Each row is a point on a tangle of strands that fork and nearly touch. The rows are in no order.
In the rows, 128 means zero.
Points whose rows are less than 35.8 apart are linked; no others are. Some points are linked to none.
Q_858: [ 97 111 154 136 174 155 181 101 161]
Q_956: [ 96 105 162 128 181 158 187 105 143]
Q_761: [137  98 124  82 138 131 144 127  66]
Q_295: [123 157 104 124 133 175  97 115 186]
Q_43: [ 92 110 151 140 160 147 176 108 175]
Q_762: [152 110 109 113 136  77 181  62 131]
Q_111: [124  87 136 115 130  80 185 110 108]
Q_279: [152 115 110  90 116 119 119 129  79]
Q_388: [149 130 133 144  88  88  91 175  67]
Q_230: [137 110 121 122 120  79 160  99 128]
Q_481: [ 97 101 155 119 117 136 120 191  99]
Q_427: [152 130  97  81 138 157 115 109  95]
Q_654: [ 91  98 153 111 141 158 136 170 107]
Q_776: [178 179 100 180  90  77  86 120 131]
Q_345: [138 158  99 124 117 139 100 111 170]
Q_978: [118 133 140 154  99 106 108 161 148]
Q_41: [173 178  97 157  86 100  68 132 128]
Q_224: [145 107 114  93 132 114 148 104  91]
Q_916: [103  99 165 112 185 169 178 118 102]
Q_312: [110 151 118 125 146 189 106 121 178]
Q_439: [150 139  97  85 146 170 109 106 107]
Q_647: [ 95 116 161 119 175 194 146 138 122]
Q_937: [121 134 126 118 170 163 156  82 159]
Q_215: [154 173 118 179  85 102  68 160 128]
Q_374: [182 183  95 166  86  90  70 121 129]
Q_803: [101 133 146 124 170 196 134 125 157]
Q_699: [119 137 143 106 185 207 131 111 119]
Q_253: [163 176  99 145  88 121  58 141 137]
Q_852: [147 157 129 195  89  71 103 149 132]
Q_61: [ 87 101 157 115 151 167 140 161 113]
Q_822: [ 93  95 156 115 128 148 132 183 100]
Q_110: [125 130 138 132  91 123  78 193  94]
Q_166: [155 124 101  82 125 142 112 119  82]
Q_751: [101 131 141 132 169 182 149 110 172]
Q_719: [122 136 135 125  96 139  74 190 104]
Q_3: [134 103 122  86 146 143 143 120  81]
Q_511: [121 137 128 118 105 152  75 181 112]
Q_463: [106 108 151 126 107 123 113 188 101]
Q_580: [131 157 104 123 123 160  96 120 177]
Q_552: [110 116 145 150 108  94 140 144 153]
Q_786: [149 127 105 112 121 101 139  94 130]
Q_145: [143 107 113 106 146  89 190  62 131]
Q_494: [157 156 124 166  87  92  76 166  95]
Q_895: [147 110 121 124 118  64 167  89 128]
Q_901: [128 142 128  99 181 208 123 107 114]
Q_266: [115  95 144 120 117  91 158 141 101]
Q_975: [102 131 138 165 116 113 141 121 213]
Q_170: [122 113 134 129 118  94 147 127 129]
Q_480: [107  95 149 112 161 133 179 112 111]
Q_665: [126 142 119 117 109 152  81 163 127]
Q_770: [112 102 155 100 181 169 168 118  86]
Q_381: [102 123 141 156 127 116 158 114 204]
Q_854: [159 165 124 212  90  66  97 150 112]
Q_225: [110 127 143 157 103 111 122 156 160]
Q_959: [126  94 137  98 118 111 138 151  69]
Q_182: [154 128  95  91 152 134 153  64 121]
Q_360: [104 134 134 141 119 144 118 147 174]
Q_856: [127 151 142 188  87  95  93 171 150]
Q_485: [105 128 150 115 177 198 138 127 130]
Q_815: [152 112 109 119 123  65 176  70 134]
Q_693: [127 123 143 133  91 111  90 191  83]
Q_467: [134 114 124 125 115  89 150 114 126]
Q_153: [116 111 140 131 112  98 139 143 131]
Q_271: [161 142 122 149  88  86  86 161  79]
Q_367: [112  85 153 119 115  85 159 155  87]
Q_179: [141 140 105  90 153 187 107 111 114]
Q_528: [103 132 132 136 152 162 144 111 185]
Q_570: [139 152 133 184  91  81 100 155 142]
Q_255: [154 133 101  93 170 153 155  55 127]
Q_734: [152 161  93 120 113 133  92 107 162]
Q_69: [113  84 148 110 117 100 147 162  73]
Q_449: [176 172 111 207  91  64  93 135 110]
Q_18: [159 170 115 166  86 102  64 161 108]
Q_325: [107 139 138 173 104 106 127 134 207]
Q_932: [117 101 143  95 172 167 159 120  81]
Q_759: [122 153 142 178  89 108  88 176 156]
Q_231: [ 98 116 141 141 150 133 171 102 190]
Q_678: [130 138 129 142  98 108 104 152 136]
Q_672: [135  97 127  88 124 120 138 143  64]
Q_534: [129  99 124 110 144  94 185  83 124]
Q_946: [177 178 104 197  88  70  88 127 122]
Q_136: [121 103 131  93 157 150 155 118  87]
Q_158: [124 139 122 124 110 140  95 152 138]
Q_728: [144 138 107 102 175 162 157  56 146]
Q_341: [151 127 100 102 137 119 147  80 126]
Q_834: [120  92 136 114 144  97 187  96 118]
Q_62: [115  91 140 118 127  91 168 127 108]
Q_601: [131 132 121 112 176 160 160  69 151]
Q_438: [157 166  93 123 103 131  80 122 148]
Q_885: [132 137 121 133 106 119 101 144 139]
Q_745: [135 121 142 140  89  96  95 190  71]
Q_948: [103 135 133 133 127 160 116 141 176]
Q_991: [156 130 104 118 112  90 133  98 121]
Q_180: [114 135 138 124 179 182 156  91 162]
Q_291: [135 140 113  90 166 198 113 111 109]
Q_588: [106 132 136 148 111 124 121 146 177]
Q_45: [ 97 117 140 152 140 122 171 104 200]
Q_268: [106 141 124 129 139 177 111 135 176]
Q_645: [158 173  96 134  94 127  65 137 144]
Q_25: [102 101 161 118 182 164 182 111 118]
Q_630: [ 91 104 161 114 168 180 153 146 112]

A fork is a point with three links, a tip a point with one. Leave the first point through the second and follow the links. Name the first fork or tip that comes.
Q_45 / Q_381: Q_325
Q_170 / Q_153: Q_225
Q_61 / Q_654: Q_463
Q_693 / Q_745: Q_215
Q_427 / Q_439: Q_485

A fork is a point with three links. Follow the links from the first point to the second and name the forks in between, in order.
Q_601 / Q_630: Q_751, Q_485
Q_312 / Q_552: Q_225
Q_654 / Q_803: Q_485
Q_182 / Q_803: Q_751
Q_630 / Q_528: Q_485, Q_751

Name the points in between on the shortest way along the links from the first point to the second, in order.
Q_253 / Q_580: Q_645, Q_438, Q_734, Q_345
Q_485 / Q_463: Q_647, Q_630, Q_61, Q_654, Q_822, Q_481
Q_645 / Q_854: Q_253, Q_41, Q_374, Q_776, Q_946, Q_449
Q_381 / Q_916: Q_45, Q_231, Q_43, Q_858, Q_956, Q_25
Q_978 / Q_948: Q_225, Q_588, Q_360
Q_932 / Q_25: Q_770, Q_916
